Each row is a point on a landscape with many peaks, with its height.
A climber steps from a point to whichever of its 2 nearest points has the largest rise for the distance, and stops where none of them is higher. Distance is the straight distance between rows; heights are no part of it.
mut: [117,141,121,129,97,121,154,115,110,115,67,174,153,121,89,136,110,130,163,121,103,142,160,121,133,155,113,91,103,88,123,127,116,184]  (h 35.6)
suz: [131,145,110,89,108,123,153,110,134,137,150,87,141,138,179,148,120,114,135,123,171,174,145,109,99,142,112,121,179,139,123,85,115,141]  (h 13.7)
disi: [114,157,117,136,128,140,149,103,129,165,88,95,175,144,153,99,119,141,153,138,98,154,152,146,65,144,114,108,128,186,146,132,111,141]  (h 33.0)
Buve: [177,137,162,122,139,160,122,133,160,119,166,131,135,116,122,115,149,151,127,122,130,89,135,133,152,147,123,172,114,158,110,156,170,138]  (h 38.5)
giz: [116,143,159,163,160,162,136,111,136,133,104,117,163,132,120,78,119,149,149,162,81,106,131,123,132,161,126,114,80,159,154,179,175,152]  (h 47.2)
nad: [157,115,158,97,153,127,143,114,135,123,150,100,111,118,171,113,128,135,113,119,139,142,129,122,135,141,128,128,93,190,129,132,175,94]  (h 59.4)
panev: [105,135,118,154,80,142,104,144,130,136,95,172,101,120,65,118,135,146,104,106,141,126,103,119,164,85,132,163,105,110,83,106,117,116]  (h 61.6)
leri: [104,140,129,127,139,155,110,140,130,128,104,118,144,121,116,112,136,154,111,111,127,125,111,131,139,107,148,143,130,163,107,123,127,99]  (h 72.2)
Laz: [151,114,126,153,148,120,124,128,119,107,167,135,94,130,162,162,110,74,133,116,150,124,120,120,125,152,138,122,167,79,127,132,133,151]  (h 71.4)
nupub: [125,118,112,73,111,103,135,122,115,141,177,96,129,158,188,151,133,106,89,134,167,150,125,94,131,127,114,112,150,153,132,92,101,98]  (h 44.4)
dofe: [133,118,114,124,115,104,158,118,120,113,123,150,160,138,134,174,117,112,169,130,120,142,170,152,96,170,108,100,161,79,124,122,108,194]  (h 49.8)
mupiz: [99,126,100,116,104,105,104,115,121,148,125,92,121,120,160,123,124,111,145,139,125,125,115,98,105,140,107,111,139,129,169,119,89,122]  (h 53.2)
riso: [167,128,123,120,111,106,148,102,128,107,122,137,144,120,152,154,120,99,172,120,133,136,156,114,117,182,127,119,157,84,136,122,116,199]  (h 47.6)
fomav: [173,133,134,108,122,104,132,103,139,112,128,125,132,117,174,140,141,97,169,121,123,102,143,89,112,167,116,120,134,94,162,135,120,161]  (h 45.3)
liti: [98,127,97,163,138,113,107,148,93,129,132,125,64,115,143,138,75,76,94,129,122,148,109,151,135,87,128,105,151,115,157,123,117,117]  (h 63.6)
semom: [132,119,133,148,171,149,119,130,121,113,121,88,57,101,115,107,100,133,121,135,155,154,100,127,135,124,160,124,87,139,125,135,162,103]  (h 43.6)
teve: [150,129,153,144,152,128,141,101,131,103,92,144,158,116,120,119,129,128,165,143,105,126,162,135,131,161,140,107,111,107,143,147,156,162]  (h 61.7)
fufiz: [133,103,96,145,106,91,106,139,111,123,174,156,105,148,138,169,123,82,108,130,128,96,105,119,145,127,127,129,175,72,137,128,91,142]  (h 61.3)
Gavim: [80,118,150,137,132,151,116,136,123,122,83,149,144,130,73,115,138,164,111,101,89,120,112,131,157,86,144,133,101,121,101,121,134,121]  (h 41.2)
fini: [120,131,121,145,157,135,150,107,125,148,109,57,97,125,137,123,93,129,153,135,130,172,136,145,72,145,147,114,126,154,137,107,142,139]  (h 36.1)
fid: [147,100,100,120,119,101,107,137,132,159,179,154,141,160,135,164,162,109,101,141,137,97,102,121,139,107,153,148,184,95,142,120,82,118]  (h 51.8)
Nerof: [153,142,103,130,84,97,126,109,124,128,126,126,60,101,146,126,94,93,161,125,128,129,132,79,115,146,94,116,98,100,164,127,113,159]  (h 49.9)
madi: [137,131,116,95,97,92,112,111,130,139,140,107,129,129,173,120,148,110,144,137,110,92,119,85,109,141,92,114,112,138,182,142,91,116]  (h 49.0)
Tozu: [104,111,144,118,134,143,118,170,131,106,140,176,163,120,70,164,154,152,134,114,107,93,137,156,154,99,148,126,126,79,101,122,123,147]  (h 47.5)
murot: [147,153,121,111,124,129,154,107,130,129,111,100,131,114,137,124,108,124,159,119,146,171,147,120,97,155,133,116,138,140,124,111,126,153]  (h 55.3)
mar: [201,149,171,86,133,138,153,111,147,89,154,134,132,115,166,129,137,130,140,111,144,131,166,113,146,164,124,140,113,156,120,139,172,142]  (h 43.1)
tudub: [110,127,102,141,122,108,134,98,123,152,130,76,119,139,163,143,105,108,154,128,114,147,143,125,69,148,114,114,161,117,152,105,109,166]  (h 42.7)
Seper: [147,130,137,166,117,139,117,144,122,81,120,173,73,102,67,118,114,124,113,103,156,136,117,129,174,121,143,156,107,95,74,119,154,139]  (h 70.4)
Putu: [158,110,144,131,169,115,121,103,129,131,128,92,95,115,154,130,127,100,156,139,128,117,122,103,111,148,141,113,103,108,167,144,144,123]  (h 40.4)
kes: [113,134,117,163,154,129,157,94,102,146,79,90,119,136,104,118,90,133,150,135,109,168,149,154,80,148,138,104,106,136,125,118,143,163]  (h 32.4)
pakeb: [130,90,130,163,173,117,113,133,122,122,128,135,95,117,83,125,144,137,118,142,109,104,102,137,140,110,155,141,104,106,142,143,151,108]  (h 51.9)
Nokib: [133,145,137,124,91,155,109,139,152,150,97,153,116,116,84,101,150,161,101,106,142,123,107,120,151,74,127,167,90,155,91,105,121,95]  (h 56.5)
feb: [142,94,151,155,131,100,118,147,141,113,125,180,130,105,62,134,159,135,133,142,107,77,134,139,146,100,123,147,84,65,133,134,159,143]  (h 66.3)
Fifo: [41,138,110,143,118,154,152,121,118,150,75,120,151,164,121,130,100,147,127,120,119,180,139,151,103,114,123,100,140,133,113,101,102,127]  (h 40.2)
Zeni: [91,126,134,163,135,121,125,126,109,111,86,135,88,101,81,103,84,134,151,133,104,128,128,121,141,129,127,98,76,81,142,136,160,143]  (h 3.6)
fev: [111,117,118,130,168,153,172,122,140,109,114,161,171,172,115,171,136,128,147,131,140,159,182,187,86,143,114,100,148,117,98,115,120,148]  (h 54.3)
Tapoz: [170,134,132,120,106,111,119,130,135,97,132,146,105,112,108,124,149,120,140,118,157,115,123,111,148,133,121,159,114,108,113,131,129,124]  (h 42.1)
geraf: [140,125,155,141,172,143,158,103,123,123,99,158,182,135,121,138,130,130,159,161,100,123,180,167,107,150,114,88,100,125,140,157,151,178]  (h 59.8)
pas: [172,120,145,125,154,168,114,144,167,155,182,144,123,118,116,122,154,159,101,126,128,108,121,143,139,122,138,170,121,169,118,146,159,110]  (h 35.2)
Guli: [153,136,103,111,56,95,110,138,139,157,148,154,119,131,92,123,151,137,112,143,142,115,110,117,138,90,112,159,126,116,130,114,86,93]  (h 67.6)
noz: [138,138,95,117,87,113,117,137,109,122,168,131,87,140,152,141,105,78,104,127,167,134,113,103,147,115,118,128,172,118,130,114,91,129]  (h 48.2)
leki: [102,137,106,126,123,117,134,104,131,162,112,65,154,138,170,118,123,127,157,139,102,149,142,132,63,142,115,107,150,152,161,111,99,136]  (h 37.0)
Dure: [106,139,103,98,110,113,142,114,129,162,146,60,107,129,176,134,103,119,139,127,146,176,139,109,85,133,111,108,146,158,139,84,114,137]  (h 10.4)
Tozem: [166,130,147,104,150,139,130,124,139,103,151,115,139,124,154,133,144,117,136,113,156,125,131,128,130,139,139,143,149,148,119,136,143,124]  (h 64.3)
rilu: [131,150,135,124,114,142,138,114,129,108,78,145,172,121,118,111,125,135,148,112,128,140,146,127,133,150,131,122,135,134,114,132,118,141]  (h 32.3)
Vazet: [153,115,130,95,110,88,134,122,124,138,149,109,95,135,142,120,135,126,108,132,135,132,107,108,134,121,118,119,85,158,150,129,123,75]  (h 57.0)
giru: [169,117,129,93,130,102,145,109,119,120,176,122,104,140,183,155,133,101,111,109,166,136,127,88,119,151,127,113,127,131,134,110,129,101]  (h 47.9)
rovop: [121,124,130,119,141,131,160,128,120,110,105,163,171,138,109,169,124,129,162,135,119,140,175,166,100,152,112,87,132,94,113,133,114,170]  (h 51.6)
dadet: [98,124,105,105,135,123,132,141,124,151,166,75,105,157,185,154,129,98,100,147,170,162,119,118,110,119,120,121,175,148,136,97,99,100]  (h 49.7)
zupet: [142,133,108,120,96,110,114,133,121,102,143,145,110,121,133,142,124,97,136,120,159,124,112,105,149,143,117,139,155,101,119,120,105,139]  (h 44.7)
Pipum: [128,133,140,153,139,156,137,135,122,78,115,152,112,109,100,133,97,116,120,102,159,159,137,144,156,142,154,127,144,100,84,121,151,147]  (h 64.2)
vule: [120,116,132,163,179,132,162,102,116,128,114,116,111,144,109,147,94,130,156,139,117,167,167,177,87,148,138,99,123,102,125,122,161,168]  (h 29.8)
sifid: [152,113,142,146,167,144,123,135,126,86,148,130,96,113,118,144,123,113,117,113,165,145,121,139,147,138,162,147,158,109,96,129,151,134]  (h 68.0)
ziseb: [138,131,98,110,106,129,118,145,120,130,172,142,109,138,117,150,132,107,99,132,177,137,112,115,157,104,145,157,175,124,102,104,100,117]  (h 52.6)
sedu: [119,126,123,146,127,118,113,124,115,107,99,132,109,105,110,113,115,125,152,129,120,124,118,116,137,142,127,128,113,98,137,140,136,133]  (h 2.2)
Bupu: [174,107,171,149,184,142,125,119,138,74,140,131,123,114,125,141,139,114,140,126,148,126,138,146,143,149,169,137,139,102,115,139,173,146]  (h 71.8)
digal: [137,94,127,152,119,117,109,153,150,139,136,193,145,109,82,139,167,148,121,126,115,91,123,142,156,94,132,150,117,80,120,123,132,124]  (h 62.6)
Lepu: [120,117,136,132,141,118,123,126,132,131,133,114,183,142,176,122,142,116,147,137,85,92,134,132,108,151,107,123,156,127,161,161,121,140]  (h 74.9)
gikez: [106,126,103,155,125,118,122,132,111,131,138,114,86,119,160,141,82,81,125,120,135,146,126,136,114,121,116,112,170,110,144,114,121,148]  (h 56.9)
medo: [126,121,110,71,108,104,119,135,121,161,170,99,140,159,172,129,149,124,91,143,135,125,115,112,138,109,122,130,147,178,144,109,95,83]  (h 41.0)
fivu: [162,132,110,114,104,98,134,103,118,136,169,122,63,128,173,147,101,83,127,121,142,124,126,71,101,153,106,94,110,102,158,121,111,135]  (h 46.8)
gimak: [70,135,143,120,106,146,130,130,115,114,71,152,175,148,93,125,125,147,127,106,104,136,128,133,152,110,129,110,128,121,98,129,105,128]  (h 38.1)
kalo: [66,155,113,123,106,144,127,125,124,159,76,84,167,133,152,92,120,141,139,134,117,158,129,126,96,121,129,106,137,173,135,113,97,107]  (h 78.2)
raba: [155,137,128,108,70,93,126,131,125,141,137,137,97,125,95,112,143,152,101,134,151,136,118,119,144,99,109,153,86,142,114,113,113,81]  (h 72.9)
dor: [134,102,149,168,166,112,113,116,120,102,108,122,85,109,90,111,128,126,143,156,118,105,112,122,143,127,139,125,77,89,160,146,171,124]  (h 48.7)
Rovu: [79,117,132,144,144,113,123,125,114,136,84,110,162,116,124,100,124,140,158,142,71,116,130,126,100,131,116,94,102,118,177,149,132,131]  (h 72.4)
kuvot: [123,176,130,81,82,143,146,126,134,139,110,126,172,120,162,88,122,160,139,120,113,138,146,103,132,151,91,123,101,198,132,141,127,124]  (h 65.0)
Kitu: [143,124,130,142,103,129,112,143,163,153,155,160,163,125,117,109,158,143,138,138,101,63,119,120,136,134,97,179,120,134,134,159,136,140]  (h 32.0)
ginik: [155,118,112,145,77,78,109,133,135,142,128,154,111,128,88,128,153,123,127,143,121,94,106,113,135,112,109,154,118,83,145,139,97,112]  (h 62.5)
Goni: [136,134,116,102,114,132,107,142,140,141,165,132,167,137,148,132,162,130,110,126,135,101,122,131,138,112,130,162,170,164,125,129,113,116]  (h 42.6)
minu: [50,121,88,133,109,100,97,135,97,144,112,113,128,130,140,123,111,120,126,147,110,125,111,117,120,128,107,105,151,112,160,124,87,121]  (h 58.9)
Dudob: [136,137,142,109,136,155,117,141,143,144,142,111,123,115,122,92,135,169,105,120,124,113,115,131,146,116,124,152,89,198,116,143,155,96]  (h 64.8)
luv: [137,124,145,130,153,133,129,122,139,114,127,110,165,136,164,136,135,119,143,130,124,129,140,141,110,152,133,127,167,128,136,135,131,131]  (h 69.2)
vepaz: [106,117,128,145,145,129,148,145,123,98,151,139,122,139,139,169,100,106,133,118,141,152,144,164,120,142,126,115,184,80,112,115,135,156]  (h 24.4)
Toper: [162,111,119,150,98,81,114,122,119,115,150,151,85,136,114,142,134,90,132,137,125,92,107,98,134,133,112,133,122,63,147,143,105,132]  (h 58.6)
kizik: [166,129,123,102,100,149,116,145,170,155,187,170,157,127,135,132,164,148,114,122,142,95,129,125,150,114,109,181,147,158,113,136,129,123]  (h 39.0)
kuvi: [122,122,138,88,147,125,145,127,130,135,146,79,134,126,188,121,126,140,108,121,147,168,132,129,127,129,128,120,125,203,127,109,153,91]  (h 63.8)
pidu: [136,153,115,147,119,136,155,107,110,129,94,123,119,117,112,126,75,117,147,111,137,175,150,139,111,152,136,116,138,121,105,112,136,173]  (h 51.7)
Keka: [123,116,139,152,180,176,106,150,148,157,148,128,144,122,119,113,149,167,95,125,106,105,112,155,138,111,158,162,135,169,118,146,160,119]  (h 31.0)
fezu: [91,115,83,146,90,90,96,140,106,148,133,135,103,140,106,129,117,120,110,151,110,105,95,114,142,111,116,125,143,101,160,131,81,109]  (h 65.7)
Nage: [181,134,120,135,98,90,128,128,128,128,190,142,72,158,134,157,123,84,110,128,143,101,107,91,126,133,134,123,131,74,136,133,96,114]  (h 54.6)
panuf: [138,161,115,118,87,142,157,102,121,126,53,165,170,123,109,126,116,129,148,109,140,162,157,116,122,154,119,112,129,137,101,116,100,175]  (h 33.5)
Lib: [185,131,146,128,109,127,113,137,154,132,139,159,119,107,100,116,164,140,122,127,140,97,128,131,144,106,114,175,103,129,113,134,142,114]  (h 39.6)
daku: [110,109,135,138,170,154,109,154,145,143,144,152,166,126,123,145,159,158,94,116,111,114,120,169,145,100,162,154,167,138,104,120,141,121]  (h 27.0)
Zeref: [143,124,112,118,91,93,134,126,116,142,169,104,53,148,142,131,106,106,100,134,139,140,101,99,132,126,122,104,106,126,153,130,103,90]  (h 52.5)
Fize: [114,120,133,134,183,158,166,116,130,129,100,152,178,162,119,152,142,135,158,151,111,134,187,187,77,132,100,93,105,134,120,137,136,161]  (h 57.6)
nim: [138,96,158,165,190,119,112,119,130,126,145,108,134,130,129,118,147,116,132,157,87,70,113,137,131,128,138,134,102,124,176,170,171,130]  (h 61.4)
Busub: [101,151,133,142,132,169,149,120,137,147,93,125,195,151,150,102,126,145,138,138,104,141,145,149,97,150,108,115,138,179,121,154,115,130]  (h 30.5)
Sizam: [101,146,105,160,131,148,174,106,102,139,77,136,118,151,90,140,77,124,130,112,129,183,157,164,97,131,119,108,124,136,88,101,134,170]  (h 48.6)
vem: [131,138,128,120,125,145,154,134,146,97,120,144,200,155,145,151,142,116,126,121,160,154,160,158,126,154,124,130,205,132,90,111,105,144]  (h 19.5)
zonop: [96,111,121,138,141,110,103,135,121,145,124,108,162,131,150,109,149,130,133,146,84,86,111,125,113,124,116,131,139,140,169,155,117,111]  (h 81.6)
sevo: [88,127,144,140,170,157,134,153,144,118,137,131,191,164,138,144,153,155,101,122,110,129,142,187,122,118,146,143,182,141,99,127,133,122]  (h 23.0)
kepaz: [137,136,160,148,141,140,131,120,131,86,83,155,146,112,92,105,130,140,141,128,113,116,144,134,156,140,143,120,94,104,113,140,155,144]  (h 63.9)
fab: [129,135,109,162,121,122,113,150,104,113,139,145,59,114,119,124,87,88,97,121,140,138,102,138,156,96,137,126,142,123,127,132,124,116]  (h 69.4)
Fene: [110,159,102,97,78,124,126,124,120,125,109,116,111,103,132,108,111,132,146,114,158,159,125,95,136,132,114,123,122,141,120,108,116,122]  (h 64.4)
puvo: [135,132,112,86,91,101,129,121,119,124,143,110,102,122,152,128,123,121,125,129,161,152,118,92,132,132,110,120,116,154,137,109,120,103]  (h 60.6)
tusol: [100,112,157,126,165,128,123,162,128,112,144,144,177,128,96,138,151,145,141,141,73,70,140,155,126,110,131,112,110,99,148,164,148,146]  (h 52.7)
rud: [112,176,109,68,61,118,129,125,127,125,97,125,158,116,150,97,130,146,137,116,139,139,137,92,142,129,96,124,115,169,128,110,107,111]  (h 68.3)
Zir: [122,136,111,109,103,123,110,134,128,138,129,121,120,122,113,115,144,142,114,128,148,121,105,118,141,104,133,144,115,162,125,119,109,87]  (h 78.7)
babef: [144,116,117,108,140,115,110,136,132,158,174,120,152,158,173,161,166,108,104,137,134,93,111,126,119,115,143,149,183,135,141,125,99,110]  (h 47.0)
Kur: [130,140,158,142,167,161,136,115,144,141,116,81,145,115,157,83,115,147,155,151,100,121,129,132,110,154,127,113,95,174,163,170,162,135]  (h 50.4)
fepi: [188,119,147,97,147,140,127,128,139,106,171,131,112,121,125,136,154,134,104,108,165,135,129,130,147,120,146,160,125,160,97,119,161,106]  (h 60.1)
salag: [127,134,110,156,143,116,142,108,126,145,155,77,80,135,178,154,87,78,136,116,132,143,138,125,74,143,127,112,162,108,142,102,130,163]  (h 49.6)
Kob: [65,123,108,159,144,127,108,161,91,129,118,147,84,120,90,135,95,133,90,126,111,129,99,149,155,86,138,125,123,107,117,131,132,113]  (h 7.4)
fevi: [96,132,119,104,141,131,128,140,132,142,133,69,128,136,169,128,129,129,118,137,159,164,120,128,109,122,133,122,153,168,135,104,115,94]  (h 57.1)
Mukil: [161,108,129,142,120,150,117,149,182,183,181,173,147,129,120,124,159,150,115,143,116,88,118,126,140,119,111,172,137,135,145,161,126,112]  (h 35.3)
kire: [152,148,119,117,63,113,110,140,151,154,136,163,161,124,117,108,164,139,132,135,117,70,119,116,134,112,74,170,118,134,137,145,108,124]  (h 29.6)
sobe: [160,150,115,108,96,104,139,99,126,122,104,113,101,97,141,117,120,126,179,125,127,136,145,81,112,158,109,116,97,116,162,122,128,159]  (h 52.4)
suluv: [105,112,144,157,176,136,139,135,115,104,129,123,109,127,122,152,94,127,132,127,132,151,138,168,123,142,146,109,141,85,118,131,156,147]  (h 27.1)
buvi: [141,116,135,166,104,116,106,139,133,129,105,166,96,105,61,115,143,145,115,133,131,110,110,127,152,99,122,162,89,88,103,124,133,118]  (h 66.2)
kog: [73,108,114,146,160,121,112,147,102,127,126,116,107,130,126,144,112,127,115,130,122,132,103,150,129,117,138,122,150,105,132,132,128,118]  (h 10.2)
bobos: [161,162,140,84,110,143,161,111,135,136,123,111,164,120,178,111,119,148,153,124,118,148,164,115,110,167,103,119,117,185,136,142,143,149]  (h 61.8)
tov: [80,151,119,117,109,169,105,152,133,172,130,124,180,140,140,99,151,162,104,127,108,108,110,129,140,104,134,160,146,189,107,132,109,115]  (h 30.3)
savan: [106,125,146,154,179,157,116,131,133,133,95,87,123,111,121,80,125,151,123,139,99,113,103,136,128,111,152,120,78,168,142,152,158,100]  (h 79.6)
raneg: [68,133,127,135,127,154,156,104,117,154,54,138,176,164,117,118,120,144,142,124,92,171,151,148,88,115,105,93,116,150,116,122,103,136]  (h 43.5)
Tepe: [72,146,140,140,129,180,128,142,133,149,113,119,200,164,143,100,136,160,111,130,97,127,125,149,123,127,128,136,155,181,100,152,116,122]  (h 27.6)
merub: [182,127,122,95,109,92,129,115,130,123,192,135,109,157,168,161,151,95,108,119,155,98,122,86,117,144,128,118,139,99,135,121,97,112]  (h 50.7)
kita: [164,109,154,145,179,130,136,109,131,104,146,112,110,124,162,156,123,94,150,126,148,132,136,120,115,161,158,122,150,85,131,131,155,151]  (h 76.2)
folud: [138,113,112,131,137,107,116,136,113,141,159,105,82,142,128,144,131,109,107,141,133,116,90,112,127,122,143,126,134,121,152,140,102,96]  (h 47.4)
rav: [117,111,152,114,149,127,128,169,125,91,149,150,178,127,91,173,156,131,154,139,101,77,151,161,134,123,141,112,134,71,125,149,122,158]  (h 50.0)
darun: [100,115,111,144,100,126,108,170,119,122,141,202,112,120,67,152,130,136,107,111,128,112,116,143,169,89,136,145,134,73,87,105,118,142]  (h 54.4)
bimi: [159,114,142,101,161,134,129,135,132,138,174,105,105,135,143,138,148,133,89,124,148,139,109,135,137,106,154,144,124,179,123,124,142,82]  (h 55.8)
Vimub: [173,106,157,173,112,96,114,134,143,145,117,165,110,102,63,114,155,133,119,158,117,95,113,132,132,95,118,159,83,79,141,145,137,118]  (h 70.3)
nek: [138,116,133,174,163,130,117,123,110,103,122,121,47,102,97,111,94,114,132,135,139,134,107,130,147,128,149,125,87,102,138,144,168,125]  (h 46.3)
fofu: [122,135,137,146,164,158,140,114,124,126,99,83,84,101,121,113,81,138,141,120,150,175,122,138,115,138,156,112,111,143,118,122,160,128]  (h 40.3)
veg: [104,141,114,147,83,106,111,131,118,110,77,152,112,110,89,103,121,131,141,121,121,113,115,103,150,127,105,134,94,92,123,126,119,129]  (h 1.1)
nole: [162,151,162,88,139,163,159,121,148,101,140,111,155,118,156,118,122,148,112,107,157,167,154,138,136,151,129,131,140,195,93,125,165,122]  (h 64.9)
Tuzuv: [62,121,118,129,152,134,122,156,124,125,134,123,168,163,137,151,151,146,106,132,133,140,131,163,128,107,150,145,194,123,106,104,116,109]  (h 18.6)
fuf: [46,112,105,130,139,111,106,157,105,131,140,119,143,152,141,159,135,130,109,145,116,125,120,154,121,110,122,124,181,96,135,118,102,121]  (h 13.9)
kis: [141,119,90,135,74,95,108,138,127,155,177,150,100,160,114,146,129,107,101,147,131,105,100,114,147,102,139,143,168,84,149,119,70,117]  (h 57.8)
Mupa: [187,155,140,90,123,126,165,93,135,130,121,110,143,120,171,135,126,122,164,123,131,148,169,115,101,164,127,121,131,146,141,125,138,170]  (h 58.8)
Gomo: [113,90,165,147,203,122,120,140,122,109,143,129,138,125,105,136,146,137,128,144,91,90,130,159,132,110,152,124,117,96,153,156,173,133]  (h 56.7)
zek: [108,120,119,123,117,118,134,138,126,97,138,143,169,144,144,164,132,113,133,127,147,139,144,148,134,148,127,127,201,94,104,109,105,153]  (h 21.6)
Lora: [138,120,144,133,177,133,136,109,132,139,126,68,113,114,170,131,124,118,151,134,133,149,126,130,89,148,143,113,127,137,154,130,149,126]  (h 37.1)
Gad: [88,95,103,144,142,91,99,137,106,146,125,115,123,130,118,126,143,126,121,150,89,94,94,120,122,117,125,122,127,109,176,145,103,104]  (h 73.7)
Luk: [134,162,122,140,87,140,155,99,110,121,49,160,122,114,89,115,90,129,159,107,126,161,149,108,141,153,129,108,97,114,103,120,126,183]  (h 34.5)
nizes: [99,128,142,144,159,151,126,125,124,121,84,102,139,116,117,99,113,149,130,125,115,137,116,139,125,130,150,117,117,137,128,135,140,107]  (h 72.1)
Mup: [130,140,146,83,130,152,143,128,136,118,144,111,145,118,154,105,128,159,92,101,152,161,134,130,156,125,130,138,122,210,93,110,161,97]  (h 69.5)
res: [130,121,127,131,158,139,109,142,134,154,132,97,112,122,120,103,141,147,106,140,113,109,92,136,129,101,148,140,88,180,146,149,140,82]  (h 71.5)
Fubaz: [136,138,112,166,113,142,112,153,119,115,136,163,54,112,73,121,105,117,86,110,156,139,97,139,169,90,146,155,120,121,92,120,129,112]  (h 75.4)
gif: [105,140,110,138,132,151,167,91,113,145,51,140,163,159,106,129,120,134,142,119,129,177,160,150,85,132,113,113,111,159,92,105,114,162]  (h 45.9)
gures: [177,148,152,101,119,117,145,101,136,112,114,121,106,99,152,108,128,133,166,127,131,137,153,100,132,149,110,122,78,141,152,136,169,135]  (h 55.2)
Defel: [56,133,121,141,119,131,114,126,114,147,71,101,160,123,133,92,121,149,140,134,91,130,114,121,111,120,125,102,118,145,150,133,105,109]  (h 71.7)
Sazov: [117,156,139,148,112,178,142,119,125,98,77,142,106,113,92,111,83,130,121,91,158,173,127,123,160,132,149,122,122,128,78,115,136,145]  (h 60.5)
bize: [103,105,151,158,187,125,125,122,120,131,110,95,148,122,137,102,129,134,145,153,79,100,122,143,113,128,131,107,104,126,178,160,162,126]  (h 66.7)
fom: [190,150,176,128,150,164,136,116,157,86,140,138,144,119,130,117,139,132,140,131,135,106,149,134,154,167,140,145,114,146,118,158,178,157]  (h 40.9)
sud: [164,144,150,119,142,147,126,116,139,104,109,118,115,102,124,101,132,138,144,127,140,124,135,118,142,139,138,138,92,145,129,141,160,119]  (h 57.9)
sig: [131,148,121,99,121,145,149,133,140,108,148,108,165,144,163,145,131,114,126,120,188,167,145,124,126,139,132,138,206,138,96,92,110,131]  (h 16.8)
dupu: [122,117,97,139,104,130,101,154,130,139,152,178,119,129,90,149,143,134,97,125,158,128,110,132,165,98,153,163,166,106,94,104,103,124]  (h 50.3)
kirek: [100,98,112,144,131,106,109,157,119,129,141,169,110,123,72,146,139,141,119,128,112,97,110,137,149,96,132,134,120,80,126,131,124,124]  (h 58.5)
bos: [134,125,113,83,81,96,126,130,133,161,169,125,145,153,164,109,147,146,91,137,118,114,120,113,147,117,94,146,112,200,137,122,123,84]  (h 37.6)
darev: [173,117,111,100,100,131,117,147,158,151,180,171,136,135,118,154,166,127,103,129,170,125,121,126,159,92,149,167,177,130,111,108,105,110]  (h 57.2)
Pafa: [113,100,113,141,131,99,119,135,112,110,162,142,116,140,166,179,117,80,135,125,127,109,127,125,119,147,113,108,179,59,138,124,109,161]  (h 66.4)
pabu: [191,122,131,99,67,105,129,134,159,161,182,169,126,138,120,140,162,141,101,135,150,125,126,120,142,90,119,163,134,117,131,113,107,91]  (h 62.2)
Nuf: [180,121,144,128,146,102,121,104,139,125,143,114,115,129,167,132,152,93,147,138,118,77,127,85,108,147,119,113,101,102,174,154,133,121]  (h 42.8)
fuz: [84,140,135,114,101,142,148,120,113,127,56,176,187,146,98,135,123,138,149,116,99,150,155,131,126,129,106,86,112,115,111,131,91,158]  (h 36.6)
mutuv: [134,113,127,113,167,123,124,140,118,147,167,82,92,145,154,153,138,115,96,144,149,140,91,128,119,114,161,125,140,153,139,127,115,83]  (h 50.6)
zapi: [168,158,157,98,139,164,154,112,142,112,103,114,139,109,136,101,113,150,139,115,143,165,154,129,129,147,141,121,101,178,111,136,161,126]  (h 61.2)
Buk: [133,122,160,154,125,137,125,139,128,72,101,174,113,112,64,128,137,146,131,110,123,115,135,139,171,123,149,137,88,77,85,121,158,149]  (h 66.9)
zel: [85,114,159,121,145,162,113,165,135,118,112,165,139,125,54,140,149,166,118,107,88,104,125,148,151,72,152,123,97,89,101,125,131,140]  (h 44.6)
Nafol: [188,130,151,85,136,107,149,99,134,110,155,123,117,122,188,140,135,110,138,103,149,138,145,92,122,160,124,119,106,134,133,118,162,128]  (h 45.4)
Lut: [108,137,113,96,92,143,112,150,143,179,170,125,157,144,146,99,147,169,105,138,119,102,112,120,140,115,105,164,116,205,124,136,121,99]  (h 34.3)
Muvor: [83,113,118,172,139,119,112,143,103,126,97,134,70,110,76,108,100,138,116,132,106,116,96,126,153,104,129,115,79,95,138,143,144,107]  (h 5.1)
nebut: [85,169,118,108,78,145,125,121,124,137,70,115,172,127,131,94,122,145,136,119,128,145,127,107,135,121,123,119,134,162,117,111,91,115]  (h 72.0)
Sav: [142,130,161,116,178,164,135,126,145,132,148,77,124,118,162,99,123,148,129,136,123,128,126,141,121,141,139,129,102,187,136,154,171,107]  (h 55.1)

For each start below, name the point where the climber stops.
Luk -> Rovu
Mukil -> kita
suz -> Fubaz
Nuf -> Fubaz
Tepe -> Fubaz

Call two points neighbours if one is among the 2 nearest of the other. Go from one point of each pair to the other, from neighbour to neighbour, staying as high as possible. Name the lowest point that can't be avoided.
Rovu and Mup -> giz
Zir and savan -> nizes
Mup and Fubaz -> Nuf
zonop and Rovu -> folud
savan and Vimub -> Nokib
Rovu and kalo -> Defel
